A landscape with many peaks, sampled at points; each row gives a point and its height.
From any point a climber steps to the highest of the 2 points nearest to it. It stops when none of these is higher. Distance is the straight distance between rows; heights are no part of it.
q541 (h 38.2): [ 10  12  -9   8  21  22  13 -25  -7  -2 -21 -28 -22   7   0  -7   7  -9
  -3 -19  -9  12  -9 -18  -7 -11   5  23  16  -2  21  12 -10  41   9  -4
  17 -11  -6 -15   0 -28 -10  -3   3  -6 -16  14]
q999 (h 59.0): [  1 -30  -8   5  19  16   7 -29  19  14  12  10  -3   2   6  -9  -2 -15
  -2 -22  -8   7  42 -30 -11  10   5  28   4 -14 -28   1 -17  31 -16  35
  -9  -4   1  22   8   7 -14 -15 -12   2 -34   0]
q113 (h 17.7): [ 30  -5  22  -6 -15  19  22 -21   9  -4  14 -29  16  -3 -26   1   1   6
  -7  -6  -3   7 -12   8   4  12  10   2   0 -10   2   0 -13  19   5   3
 -22   1 -24 -23  -6  -1   2  27  17  -2   4 -16]
q906 (h 52.6): [ 10   3 -14   6   1  27   4 -13   2   2  18 -19   3  24 -11   2  -7   5
   3 -25   2  35  14  -1  -4  17   4  10 -15 -20  -6   9 -10  48  10  12
 -31  14 -15  -2  -2   7   0  16  14   0  -6 -12]
q169 (h 20.7): [ -2  21  23   5 -16   0  -8   0  -8 -27  -2  10  -4   5 -17  -9 -10   5
  13   8   0  10 -22  18   2   1   0   3  12   0  12  11  -2  15  43 -20
 -17   9 -20  -6   6  -3 -24  18  20   1  -5  15]
q62 (h 44.8): [ 27  10  22   3  13  -4  12  14 -22   9   8  -5   8   1   7   5  23  -9
  17  17   2   7 -17 -11   2   5 -10 -10 -15  35 -22  11 -11  14  -6 -23
  -7   8  14   2  15  14  16 -13  -6   0  26  26]
q506 (h 19.7): [ -4  -4  17   1  23 -27  -8  12 -31  12 -26  51  -2 -24  10   7   1  -2
  12   6  -3  22  -7 -21  -9 -14 -10 -10   5  42 -15  11  -7 -14 -28  -6
  11   8  -7   2  21  -9   3  -8  28   1   5  22]
q806 (h 23.2): [-13  -2  26  -8 -22 -18  -3   3  -3  19  17  27  14 -30 -21 -12  17 -19
  21  15  11  -6  -5  -6  15   6  -4  -6  15  22 -20 -12  -4 -16 -20   3
 -18   1  -1  19  -6   4   2  -2  15  -9   3  14]
q795 (h 11.2): [ -5  12 -28  13  31 -20  -7  11  -3 -31 -51  14  -8 -11  28   1   5  -1
  -9  29  -3   5 -17  11 -12 -26  -8  10   5  28  18  13  19 -37  -2 -10
  38   7   6  -1  24  -8 -25 -11 -15  18  13   0]
q933 (h 46.2): [ -8 -22  -7   5  12  18   8 -21  23  12  25  -8   9   2  19  -7  -6 -10
 -15 -20   0  10  38 -18 -10  13   2  25 -13 -35 -28  -6   0  21 -21  47
 -14   9  12  17   0  17   1  -5 -24 -10 -19 -18]
q702 (h 82.3): [-22 -23 -33  -8 -28   1  -9  -8  22  12   7  -9   5  -6   9  -6  -1   0
  -1  -8   5 -22  12  28  -2   2   7  16   7  -5  29 -35  24 -53   2  -6
  16 -32  -3   5 -34  -6   6  -2 -41  -6   5 -28]
q663 (h 35.0): [ -5  20  10 -10  10  13   6 -20 -14 -14 -14 -10 -14   2   0  -8  13   6
  11  -6   1  18   4  -9  -1  -2  -3  19  14  10   9  10  -1  28  13 -12
   8 -20  -9  -6  -7 -31  -8  -6  11   2  -4  28]
q257 (h 46.1): [ 11 -19   8   0   4  27  14 -21   8   6  31 -25  16  22  -3  -9   5   7
 -12 -21   8  28  35  -6   4  23   9  13 -15 -25 -19  -6  -3  32 -11  16
 -19   0 -16 -10 -13  13  13   5  27 -11  -7 -12]
q656 (h 25.5): [-18  -6 -26  16 -16   1 -24 -10  10  17 -20  27 -11 -11 -21  -2 -11 -16
   3 -15   7  -7   5 -18   3  -2   1  18  24   6  19   1   5 -16   8  15
 -12   7  -4  19   0  12 -26  11   9   1  -3 -14]
q861 (h 16.6): [-21  13 -27 -14  -2 -14 -14  31  -8  15  -8  -2   7 -16  11  16   7  19
 -17   5  31  11  15   4   8 -10   6 -18 -23  -4   3 -22  25 -35  -1  11
  47  -6  14  14  -1   9  29 -19  -5  -4  11  -7]
q359 (h 21.1): [-20 -27  19 -10   8 -18   3   9  28   2  36   8  16   5  23 -18   1   0
   9   0   2 -10  19   4   6  22  -2  16  -5 -16 -34 -17 -10  -4 -33   7
 -29   2  -1  16 -21  11  -1  -1  -3   4 -17 -26]
q78 (h 45.3): [  3  11  -3 -15  18 -10   5  17 -18  -4  -9 -12  -6  -9   0  -4  14   9
  -1   9   0  18  -4   3  12  -3  -4  15  -1  12  19  -6   7 -19 -16 -21
  23 -20   0  -3 -18   1  -1  -1   7   2  24 -15]
q574 (h 54.0): [ -3  -2  15 -19 -22  -8   6  10   3   2  14 -16  12 -18 -14  -6   8  -3
   3  22   6 -10  -8  21  18   0  10  -1   2   2  30 -25   8 -37  -1  -2
  14 -26  -1   1 -26   0   6  -1  -8  -2  16 -20]
q160 (h 21.7): [  1 -19   7   5 -11   4   5 -29  24  -3  23   7  21   9  -3  -9   4   5
   5  -5 -12  11  15   4   4  23   0  17  10  -2 -16  -6 -16   7   0   7
 -42   3 -24   7 -15   2  -7  19  -4   1   0 -18]
q336 (h 39.6): [ 12  -5  22  11  33 -33  -4   6  -2  14 -22  16 -13  -8   4   5  -6  -9
  -4  13 -12 -19 -15   5   8 -21   3  -8   3  12  13   7 -12 -37   4 -14
  11   0   0 -14  13   4   5  -2  10  -2  11   1]
q737 (h 6.4): [-13   2 -35  -4   5 -18 -11   9  10  -8 -23 -14  -9 -10  16  -7   4   3
  -8  23  11   3   1  23   4 -16   8  18   6   9  43 -20  23 -71   3 -28
  38 -19   2   1 -21   6  -2  -6 -14  11  18 -32]
q358 (h 52.2): [ 18   7  17   0 -18 -10  -3  17   2   6  40 -14  12  14  -5  -5  -1   5
   4   7   5   7 -12  11   6  15  -7 -14 -22 -12 -18  -4  -4  -1   3  -8
 -31  18   5  -3   4  22   9  18   4  -6  10 -14]
q454 (h 46.3): [ -8 -11  -7  22  -8   6  -7 -27   6  10   1  40  -3   1 -25  -5   5 -32
  23 -13  -3 -18  11 -24   0   5  -4  14  30  24  -4  10 -22  30  19   2
 -29   0  -5  18  15  -7  -7   2  -7  11 -17  14]
q443 (h 36.6): [  9  -2  12  12  -6  10   6 -23   8   4  -4 -18  -3 -28 -10  -4 -17 -11
 -15  -3  -6  -6   2 -10  -1  -7  10   5   7 -26  20   0 -12  -6  11  36
  -5   1   0  -3   9   4 -15   3  -4 -13 -20 -15]
q341 (h 41.7): [  6  29 -16  23  11  15  12 -10  -7  -7 -23 -12 -30   1  -8   6  -5 -15
   3  -7  -5   7 -23 -17  -7 -11   2  17  14   8  23  22 -26  49  15  12
  15   5 -10 -12  17 -31 -16   0   3   2 -15  13]
q979 (h 45.4): [ -2 -10   8 -14   3   7  18 -20  18  11  30 -30   3  -4  19 -29   0  -4
 -11   7   1  -5  16   1  -8   0   1  25  -5 -26  -2 -15  10   6 -20  20
  -8 -15  21   6  -8  -1  -1 -22 -30  -9 -21  -1]
q938 (h 24.9): [  6  13  16  19  23 -13  -9  11 -15 -16 -31  16 -28   6 -19   1 -14 -14
   9   0  -8 -20 -24 -12   1 -21  -2  -2  30   6  29  20  -1   4  27 -34
  13   2  -6 -15  26 -13 -19   4  30   0  -8  27]
q153 (h 20.2): [-10  -7  -5 -15   7  -8 -15  34   1  19  -2  -6  11 -12   7  26   5  11
 -26  -1  16   2  21   4  12  -5   6 -27 -21 -13  -9 -24  10 -26  -7  19
  32  -3  -2   1  -6   9  40 -13  16  -5  10 -23]
q258 (h 65.9): [  6 -18  -7   3  36  -8  -9   1  -1  19  -9  16 -22  10  11 -10  -3 -18
  -4   2 -10 -21  18 -21  -6 -11   0   7   7  -4 -10  10  -6  -4 -21   2
  15   2  27   5  17   0  -3 -26  -6   0 -14  10]
q670 (h 71.8): [ -1 -22  -8   2  17  17  -2 -17  10   4   2  22  -5  18  -5  -7   5  -4
  11 -24  -5  13  33 -21   4  20   1  14  10   4 -29   4 -12  41 -12  13
 -12 -11  -4  21  -3  -3 -11   9   9  11 -12  11]
q705 (h 48.3): [ 31   1   6   3 -26   7   2  11   8  -3  45  -8  17  22  -8  -9  -8   0
  16   9   4  -2 -15  27  -5  23  -6  -3 -10 -19  -1   4  -6  21  20 -13
 -54  21   6   4  -2  10   2  21   0   1  -3 -13]
q407 (h 18.2): [ -3  19   5   8  -3 -16  -1  -9  -1 -19  -8  10  -2  -2  -3 -11 -13   2
  11  15  -7   7 -22  13  -3  -9  -5   9  -4   5  22  13  -4  -1  26  -8
 -28  24 -10   0  10   3 -33  14 -10  10   0  -5]
q496 (h 29.1): [  5  -8  17 -23  -3   3   6   6  -6 -17  26   6   7  13   2 -15   5  16
  19   7  -7   9   6  12   4  13  -2   6  -4  -7 -14  -8  -3  14 -12 -28
 -24   1   0   9 -24  -1  -3   5   8   7   2   5]
q404 (h 18.8): [-18   5  11  -7  19 -18 -13  19 -26   9 -20  34   4 -12  21   6   8   5
   2  13  14  22   9  -8  -6 -10 -17 -25  -6  28 -19   1   4 -18 -21  -6
  24   9   2   0  13  -2  20 -22  21   0   9  29]
q254 (h 63.2): [-14 -19  -9   3  20  18 -12 -17  -1   9 -10  15 -17  16   7   3   6  -1
  -4 -26  -1  13  28 -28  -3   6   3   8   4  -4 -26   7  -7  21 -14   5
   7  -3  -9  -1   9  -8  -1  -4  14  -7 -11  24]
q750 (h 10.3): [-15  -6 -21 -20  -5 -14 -12  27   5   2   4 -26  -6   4  10  -4  -8  11
   1  18  23   3   8  39   6  -9  14   4  -6  -9  34 -31  30 -56   7 -29
  41 -23  12  -2 -30   2  21 -17  -6  -1  27 -38]
q791 (h 62.8): [-10 -28   4 -18 -26  -3   3  15  25   6  21  -6  11  -9  -4  -6   0   1
   7   6   0 -28  -1  28   6   1   6  -3  12  -9  15 -37  10 -43 -13 -10
   7 -29  -8   3 -31  -5  13   0 -13  -5   3 -31]
q214 (h 48.8): [  7  22  20  -3 -15 -15   3  28 -11   5  16 -12   8  14  -1  11   8  10
   9  15   8  -1 -17   6  14   3  -3 -30 -20   3  -8  -2   3  -6   8 -17
  -6  14  21  -9   4  26  24   5   2  -2  25   9]
q841 (h 36.7): [  9  12   5  11   0   8   1   4 -13   4  -3   1  -2  -8 -22  14  -7  -2
  -2 -12   1  25   0 -26   0   2   0  -6   3   0  -5  14 -21  31   9  25
  -8  18 -13  -2  13   0  -8  13  41 -10  -3   0]
q134 (h 51.7): [-18   2 -36  -1  -6  13  -2 -18   9   7 -14 -27  -8 -13   4  -6   0  -1
 -15  -6  11   2  12  -1  -9  -7  10  22   4 -16  29  -5  18 -22  -7  21
  33 -24  12   2 -11   3  -8  -8 -15  -6  -2 -15]
q432 (h 13.5): [-15  26 -12  11   7  -9  -3   6 -11 -35 -46  23  -7 -15   6  11   3   0
  13  11 -17  -1 -33   7  -4 -21  -8  11  10  39  19  14   7 -17   5 -14
  18   6 -11  -4  19 -17 -35   2  -9  21  13   3]
q592 (h 63.5): [-22 -16 -52   2  -8   8  -1 -22  21   5 -11 -20  -6  -7  14 -11   2   1
 -20  -9   1 -19  20   7  -6  -4  -1  27   3  -2  29 -20  23 -46  -7   3
  24 -34   8  -3 -24  -4  -5  -8 -36   3   6 -33]
q217 (h 43.6): [-14   4 -16  10 -10   7  -1 -14   8   8  -9 -21 -13 -22   7  -3 -17 -10
 -16  -3   3  -7  10  -6  -9  -9   6  18   4 -22  27   0  10 -16  10  35
   7  -5  13   6   0   8 -17  -6 -10 -18 -22 -13]
q386 (h 69.7): [ -8  -8   7 -13  13  12 -14   8  -6  -1   5  10   1  14  -2   3   5   7
  -2  -4   3   7  17 -13  -5   4  -5 -16  -2 -17 -30  -1  10  20 -14  -1
   4   0   9   4   2  -4  13  -4  13   4  -3  25]
q172 (h 78.6): [ 16  14   5   2  20  -3  -3  26 -28  -5 -24  -6 -13  17   1  31  -2  18
  -8  -1   2   4 -15   2  -4  -9  -2 -36 -20   3  -3   8   3  18   8 -25
  37  18  -5 -25  19   8  16  -1  18   9  10  17]
q928 (h 13.3): [ 26 -13  15 -21 -25  16  21   4   3  -1  34 -42  21   2  -6  -1  -6  19
 -16  -2   5   4  -3  30   0  12  19 -19 -12 -34   3 -17   7   5   1  -2
 -15  -8  -7 -23 -15   1  35   8  23  -8  -4  -3]
q609 (h 83.1): [ 12  12  -6   6  18  -1  -7  35 -24   0 -11   6 -17  14  -2  12 -10  14
  -6  -3  -6   1 -11  -5   1  -6  -1 -27 -17 -12  -1   7   6  10   1 -10
  25  21  21  -3  16  16   4  -5  22  10  11   5]
q273 (h 32.6): [  2  -1   5  16 -17 -16  -1  -3   9  -2 -15  14  -3  -8 -23   5  -9 -13
   6   6 -18 -42 -34   4   6  -6  -1 -10  20  10  24   6  -6 -28  21 -13
 -17   2   6   2  16   1 -15  12 -20   6  -1  -1]
q291 (h 39.3): [ 19   5  -8   1 -30  22   1   4   2  -7   8 -21  -1  29 -13   5 -18   7
   0 -13  -9  -6 -20  16 -17   8   9 -21  -1 -27   9   9  11  29  19 -13
 -11   4  11  -9   5 -11   7  11 -17   0  -9  12]
q435 (h 53.5): [-11  24 -18  16  -3   8  -2  -1  -9  -6 -25  -1  -9  24  14  21  12  -2
  -1 -10  12   6  -9  -9  -4  -7  -9  -7 -15  33  -6  23  11  13   9 -13
  27  -1   1 -16   9 -10  18  -2 -30  -7  24  31]
q943 (h 44.1): [ 27   4   1   7 -26  17  10   6   2 -17  21 -12   6  31 -12   2  -6   5
  18  -4 -12 -10 -31  30   1  18   1  -5   0  -9  14   7   8  21  23 -39
 -35   4   1  -6  -2   2  13  23  -8   7   8  -3]
q67 (h 9.1): [-13   6 -42   8  17 -17 -18  -1   8 -15 -36  17 -12  -5  24   7   8  -7
  -8  15   5 -14  -7   8 -10 -17 -12   7   3  29  13   5  18 -42   9 -15
  35  -5   9  -1   4  -5 -11  -7 -31  13  11  -3]
q995 (h 66.0): [-15  19  -3   2   0  -9 -13  18 -25  -7  -9  20  -2  -1   5   9   0  16
   2   3  10  33   7  -8  -4   0 -17 -15 -25  13 -11  11   5   5  -4   7
   1  27  -3   7   5  13 -22  -2  22   3  12   8]
q128 (h 39.9): [ 22   5  18   3  13   3  15  -4  -7  11  -1  -5   6  -8  -4  11  -2  -7
 -10   2  -4   7  -3 -16  -6   1   2 -11 -14   0 -13  17 -31  20 -11  23
  -3  19  -1  -8  23  -2  -4   8  12  -9  -3  -3]
q429 (h 22.6): [ 26   7  12  -7  -9  14  27  -7   0  -3  27 -19  24  11  -6   0  18  -5
   9   5  -9   6 -18   7   2  20  -8  -7  -7  13 -22  14 -17  43  -2  -8
 -27  -3  -3   4   3  -7   7   6  -8  11   8   5]
q227 (h 40.8): [-20 -17  -9  11 -14  -3 -14 -32   9  17  -2  54  11 -13 -19  -5   7 -21
  21 -15   3  -4   9 -25   5  16  -3   8  39  24 -10   1 -11  10   5  26
 -29  -1 -14  22   1   1 -15   8   2   8 -14  14]
q510 (h 25.7): [  0 -15   8 -12 -19  -1   8  -5  18 -12  44  -7  26  14  10 -15  -4  13
  11   4  -5   7   9  19  -2  25  -3  17  -4 -12 -24 -13  -9   2 -18   0
 -47  -1  -7   8 -22  -3  -6   7 -10   6 -10 -19]
q390 (h 74.3): [  9   9  22  -9  14   0  -3   4  -7  -9 -15 -12  -4  13  10  16  -4  14
 -18   9   5   8  -6  12   1 -14   2 -37 -15  -9  -3   5  -2   8  21  -9
  19   7  -8 -23   4  -8  16   1  16  -8   1  29]
q17 (h 28.7): [  5   7  23   6 -27 -16   2   7  -3  -2  -4  23  11 -14 -26   8   4  -7
  17  12 -14 -31 -33   4  13   3  -8 -20  23  18   5   3   1 -15  12  -8
  -9  -5  -3   5   9  -3   6   8  -9   5   8   9]
q582 (h 15.2): [-37 -18 -18  -6 -12  -2 -12 -12  10   8 -14  45   1  -8  -2  -9   9  -6
  10  -4   2 -10  11  -6   2  10 -15  13  24  17  -2 -13  16 -18 -19  -3
  -7 -12   0  24 -20  -1  -7   0  -8   3  -6  12]
q808 (h 25.6): [ -7   7  29 -12 -28  -9   1  12 -13   1  22  31  15 -26 -21 -10  18 -10
  34  22   2 -16 -17  -5  24   8 -11  -4  14  33  -1   2   2  -5  -3 -20
 -17  -6  -5  16   2   7  -1   0   5  14  11  13]
q167 (h 36.8): [  2   5   6  19  12 -26  -4  -6   5   1 -29   9 -14 -11  -7   6  -7 -18
  -5   9  -9 -34 -23   7   8 -25   9 -23  13  11  26   4  -3 -35  25 -17
  14  -1  -3  -8  17   3  -2   0 -14   9   6   4]
q210 (h 28.8): [  4   7  -2 -14 -29   4   8  11   7 -12  19   3  11   1   1  -9  -1   2
  15   6  -3 -17 -19  13  -2   7  -7 -15  -3  -8 -10   0   6   7   0  -1
 -21  -3  18  10   1  -4  10   7 -36   1  -5  12]
q275 (h 25.4): [ -6 -11  -5 -20   5  11  -3  19  13   7  13 -24  19  -6  20  25  -3  21
 -41  -9   8   2  36   9   7  -9  12 -14 -29 -31  -7 -29  18 -20 -10  22
  28  -7   1   0 -12  -1  48 -18  11  -6  -1 -31]
q222 (h 19.9): [-35 -20 -19  10  -3   3 -24  -8   8  -9 -19  35 -10  -6  -7  -9  -8  -2
  12  -4   0  -5  19 -15  -1  -2  -3  25  27  -5   4  -7  15 -15  -9  14
   1  -8  -5  24 -13   6 -30   3  14   8 -16   0]
q177 (h 32.3): [ 11 -20  14 -18  18  12   7  -8  13   5   8 -25  11  -5  15  15   4  15
 -35 -11   1   8  32   2  12   1  16   1 -15 -30 -13 -14   7 -11 -13  12
   9  -1  -5 -19  -7   8  31  -4  14 -14  -7 -23]
q590 (h 25.2): [ 21  -3   0  -6 -24  10   7  -3   9  -2  22  -8  25  -2  -5   1   6  -1
  -5   1  -6 -12 -11   2  -5  15  -4 -16 -11  -6 -29   7  -6  27 -14  14
 -25   1   7   1   7 -10   7   3 -23   2  -5  12]
q104 (h 53.4): [ -9  -5 -19 -11  12  -8  12  -3  12  22  11  -8  -3  -1  24 -14   4  -8
  -5   4  11 -18  15  -8  -1  -1  -5  13  -6  -5 -15  -7   7  -7 -24  14
  10 -16  28  15  -3   3  12 -18 -37  -2  -3  -5]
q332 (h 57.2): [ -3  30 -12  14  -5  23   6  -8 -11   6 -20 -24  -8  15  10  27  15  -4
  -6 -27   4  22  -8 -16  -8   2   3   2 -21  21  -7  14  -8  31   3   7
  22   5 -12 -18   3  -9  10   7  -6  -8  16  12]
q115 (h 30.9): [  7  11   6  22  -6   2  -2  -6  -2   3  -9  -8 -21  -1 -23  -1 -30  -8
 -14 -11  -3 -15 -14 -11  -7 -12  12  -1  12 -25  24   5 -12   4  25  17
  -6   7  -2  -2  14  -3 -24   1  18  -5 -16   0]
q261 (h 76.3): [ -2  -2   6 -19   4   7 -14  38 -15  -2  -1   7  -7   7   5  10  -5  20
  -9  -2   4   4   4   1  -2   4   2 -30 -17 -19 -14  -8  12  10  -9  -1
  23   7  13   8   1   6  12 -13  13  10   2  14]
q855 (h 46.7): [ 13  22  23  -4   1 -22  10  22 -18  -2   1   4   9   1   9   3   8   6
  12  27   2  -3 -34  13   3  -9  -6 -24 -26  23  -7   9   4  -3   9 -24
   3  13  20  -2  17  18   7  -3 -16   3  18   8]
q94 (h 6.8): [-16  -1 -38   0  14 -17  -8 -10   6 -12 -26  -8 -16  -4  18  -9  12  -5
  -7  20   8 -22   1  11  -2 -20  -3  20  16  24  27  -8  22 -62   5 -20
  31 -18  12  -6  -6   4 -10  -8 -25  11  10 -14]
q88 (h 51.9): [ -2  -9 -13  19   4   0  -3 -20   2  15 -14  19 -14  -1 -19   0 -12 -25
   4 -10  -5 -17  -2 -29 -12  -7  -4  16  26  15   1  17 -23  19  10  24
  -5   0   1   9  16 -13 -21  -5 -15   4 -16  13]
q375 (h 4.2): [ -4  -5  -5 -12  26 -14  -3  -1  10  -6 -16   3  -2  11  23   4   8  11
 -15   7 -11  -2   8   8  -6  -9  -6  -6 -19   9 -16   6   0 -12  -9  -4
  18  -2   2  -4  -1  -8   4  -9 -18   3  13   8]
q762 (h 13.4): [-10   5 -17 -15   6 -17 -11  42  -3   9   0 -16   0 -11   5   5   5  10
  -5  18  22   7   3  29  13 -14  10 -16 -14  -7  26 -30  26 -41  10 -19
  50 -20  11   5 -15  -1  31 -24  -3  11  16 -19]
q585 (h 23.0): [-18  27  13  15  -4   0 -18   3 -13 -27 -19  31 -16   3 -15   8 -16  -7
  18   3   0  -3 -20  -4   9 -18 -10  -6  25  16  20  17   4  -1  33 -28
  -1   2 -11 -15  14 -11 -24   8  25  -4   4  17]
q16 (h 15.9): [ -6  30   2  11  -7 -17   4  -1  -9 -18 -23   9  -3 -14   5  10  -2   2
   7  12  -7  10 -26   7  -6  -9 -14  -1  -6  25  19  15  -1  -1  12   7
  -1  17 -17  -2  11   0 -33   4 -16   1  15  -1]
q851 (h 39.0): [  1 -24  11   0  10  24  12 -22  11   9   7 -16  20  -3   1  12  11   3
 -22 -20  -5  12  37 -15   8   9  14   9  -5 -19 -23  -5  -9   4 -24  28
  -4  -6 -13  -7 -10   7  17   8  20 -10  -2 -16]
q819 (h 15.5): [ -3 -27  18  -1   6 -12  -2  18  27  -4  35  -5  15   6  27 -10 -14   8
  -8  -6 -11 -22  17  19  -5  16   2  -5 -11 -37 -29 -19   1 -13 -24  13
 -27  26   1   4 -13  14   8  10  -1 -10 -21 -37]
q620 (h 49.2): [  1   2  13 -26 -17   6  10   4 -10  -5  15 -16   8  -9 -22 -18   9   9
  12  10   2  14  -5  15  13   1  10   5   5  11  27 -12  14 -11  -6 -21
  12 -27 -10  -2 -32  -4   1   1   7   4  21 -11]
q83 (h 46.4): [  2   9  -4  38  -1   4   1 -18  -4   3 -19   7 -25  -8 -16   7 -18 -30
   1 -16 -10  -5 -21 -33 -11 -13  -1  14  23  13  10  22 -28  37  15  22
   2   9 -10   0  27 -36 -34  -5  -4   3 -33   8]
q130 (h 15.6): [ 28   0  26  -8 -28  17  18   4  -9  -8  20 -36  20  -4 -24  -2  -4  12
  -2   6  -2   1 -20  22   4  11  15 -21  -2 -25  16  -1  -6  19  16  -1
 -20  -1 -21 -26  -3  -1   4  17  35 -13  -6  -2]
q847 (h 10.2): [ 30 -25  10 -13 -24  20  21   2  18  -4  35 -36  31   3   1   8  -9  13
 -11  -6 -11  -8  -1  18  -8  14  14 -11 -10 -39 -17 -12   5   6 -16  16
 -27   0  -4 -15 -12  -3  31  10   2  -7  -8 -23]
q736 (h 34.0): [ 13   2 -11  -4 -38  15  -1  10   1 -10  10 -12  -3   4  -3   5 -21   8
   3  -7  -5 -17 -22  19 -13   7   6 -17  -8 -24   9   2  23  -3  10   1
 -10   3  18   3   3  -7   7   2 -30  -2  -6   0]
q260 (h 60.4): [ -5  30 -12   9 -15  16  12   6 -35   6 -11 -20  -5   3  -7  17  16   4
   9 -16  18  31  -7 -18   3   6 -10  -3  -9  31   2   8  -8  30   9 -11
  14   5  -6  -9  -3   4   6  -1  16  -2  20  21]
q618 (h 59.1): [ -2  -3 -13  11  14   2  -7  -7  -1   6  -8  27 -24   5 -11 -12  -4 -25
   7   0  -8 -25  -2 -14  -4  -5  -3   2  24   6   0   9   0   2   4  -8
   7  -3  29  13  13  -2  -7  -7 -20   4 -12  20]
q431 (h 42.3): [  5   9   7  -2  41 -37   3  10 -10 -12 -26  -2  -4  -7  11  -8  12   4
   2  29  -4   3 -12  14   6 -21  -3   5  -1  22  24   1   1 -34   2 -28
  25  -9  -6  -5  -1  -2  -7  -7  11   9  17  -9]
q218 (h 42.7): [ 25  11   7  13  19  -7  13   6 -14  10 -11   2  -5  -3 -10   4  12 -10
  11   4  -4   6 -20 -19   1  -5  -5   0  -5  26 -10  15 -27  23   6  -5
   3  13   0  -7  18  -5   3   3   0  -6  12  10]
q156 (h 62.3): [ -3  19  -4  -8  -9  -6   1  13 -14  -9  13  -1  -5   7  11  -3  -3  12
   8   3  11  24   3  -1 -12   9 -14  -2 -32   6 -14  11   9  15  -2  -4
 -16  23  15   5  -2  14 -12   0 -11   0  11  10]
q894 (h 10.4): [  2 -31  14  -6  17 -10  -9   4  32  -7   9  -1  16   2  30   6 -12  14
 -27  -7 -15 -21  27  11  -5   4  -1 -15 -10 -26 -37 -18  -3 -20 -22  11
 -11  14  -4  -1  -7   5  13  -3  -8   1 -11 -29]
q556 (h 6.6): [-10 -18   1 -12  12  -7  -9   2  18 -10   6   3  12  20  33   5  -4  19
 -13   5  -7  -8  23  19  -8   4  -2 -18 -18 -13 -27  -5   4  -7 -11   4
  -7   8  -1  -3 -14  -8  12   0 -23   0  -2  -3]
q594 (h 20.9): [ -8  -5  23  -1   8 -28 -10  -1 -20  21  -5  50   8 -21  -1  -8  12  -8
  19   9   1   6  -4 -18  12   2  -7  -3  15  33 -17   5 -13 -15 -30   0
 -13   9  -9  14   4   5   6  -2  30   2   7  12]
q749 (h 58.1): [  6  18  -9   4 -22  19  10  -3  -7  -6  19 -17   3  15   6  -2  -3  17
   1  -7   7  26   3   7 -12  16  -2   8 -24  -4   1   9   4  29   6   3
 -22  15   4   2  -9   8   3   8  -9  -1   8  -1]
q362 (h 38.1): [  2 -19   4  -4  -9  18   8 -17  16  -1  31 -27   3   3   7 -16 -11   1
  -3 -10  -3   7  20   4  -5  12   6  28  -8 -43 -10 -10   9  17 -10  35
 -14 -10  14  -1 -10   8   0 -11 -18  -6 -31 -21]
q50 (h 75.4): [ -6 -12 -10  -3  27  -6 -10   5  -3  11 -21   5 -16 -12   1   4  -6  -1
 -22  -7 -14 -15   5 -12   0 -22   6  -1  12 -16   9  -2   0 -17 -13  18
  25  -7  10   2   2   0   0 -17  16   0 -11  -1]
q758 (h 32.8): [-20 -16 -19  17 -20   6 -17 -28  14  21  14  32   8   1 -25  -2   2 -14
   5 -21   8  -4  24 -16   4  21  -4  17  18   3  -4  -6  -1  -2   4  32
 -29   1  -6  25  -6  16 -14  13   1  -1  -8 -13]
q344 (h 31.9): [ -3  -4   8 -31  -5  20  11  -7 -11 -18   5   8   2   8  -8 -13  14   7
  18  -2  -6  11  13  -5  13  12  -3  11  15   2  -5  -7   5  24  -9 -17
   2 -27   0   5 -25 -18  -2  -4   7   5  -6  25]
q305 (h 62.9): [-19  33  -7  11   2   5  -9  12 -37  -5 -18  16 -14  -6   4   9  14   0
  20  -4  20  31   2 -20  -3  -1 -13   5  -8  40   0  20  -5  15   5 -17
  14  13  -5   5   9   8 -12  -5  26  -3  18  24]
q421 (h 60.1): [ -4 -11  -7   4  20 -10  -2   0   6  29   4   8  -8   0  11  -5   9 -12
  -2  -2   7 -17  18 -22  -5  -7   3   9   1   2 -26  -3  -9  -3 -25  18
   4  -3  28  11  13  12  12 -11  -9 -11  -3   6]
q584 (h 20.1): [ 22  -3  10  -5 -15  10  19 -34  16  -9  27 -20  29   7 -10  -4  19  -6
   5   4  -5  16   6  11   1  24   6   8   4   4 -15  -1 -20  31   6   2
 -44  -1 -30  -6  -8   1   1  20   3   4   5 -12]
q679 (h 27.2): [ 20  13  13  16  18  -7  -1   8  -8   0 -18  -6 -24   0 -17  -2 -23  -6
  -3  -1  -8 -20 -22  -4   9 -26   5 -10  17 -19  31  15 -12   3  17  -5
  12  -3   1 -13  14  -5 -21   3  35  -2 -16  10]
q988 (h 69.9): [  9  12  21   2  27   0  -2 -10   0 -11 -17 -11 -13   8  11 -10 -13   7
 -13   3   1   8  -3   4  -4 -22   8 -12  -3  -5   4  14 -13  14  21 -15
   9  17 -17 -31  12 -13  -9   3  17 -20  -7  30]

Where does a climber stop that starts at each point below?
q429 => q358
q861 => q995
q496 => q88
q841 => q358
q222 => q88
q128 => q358
q928 => q510

For each start below, name every point that the climber comes to, in order.
q94 => q67, q795, q432, q16, q407, q169, q585, q938, q679, q115, q443, q217, q134, q592, q702
q737 => q750, q762, q861, q153, q275, q177, q851, q257, q906, q749, q156, q995
q506 => q594, q806, q808, q17, q273, q167, q336, q431, q78, q620, q574, q791, q702
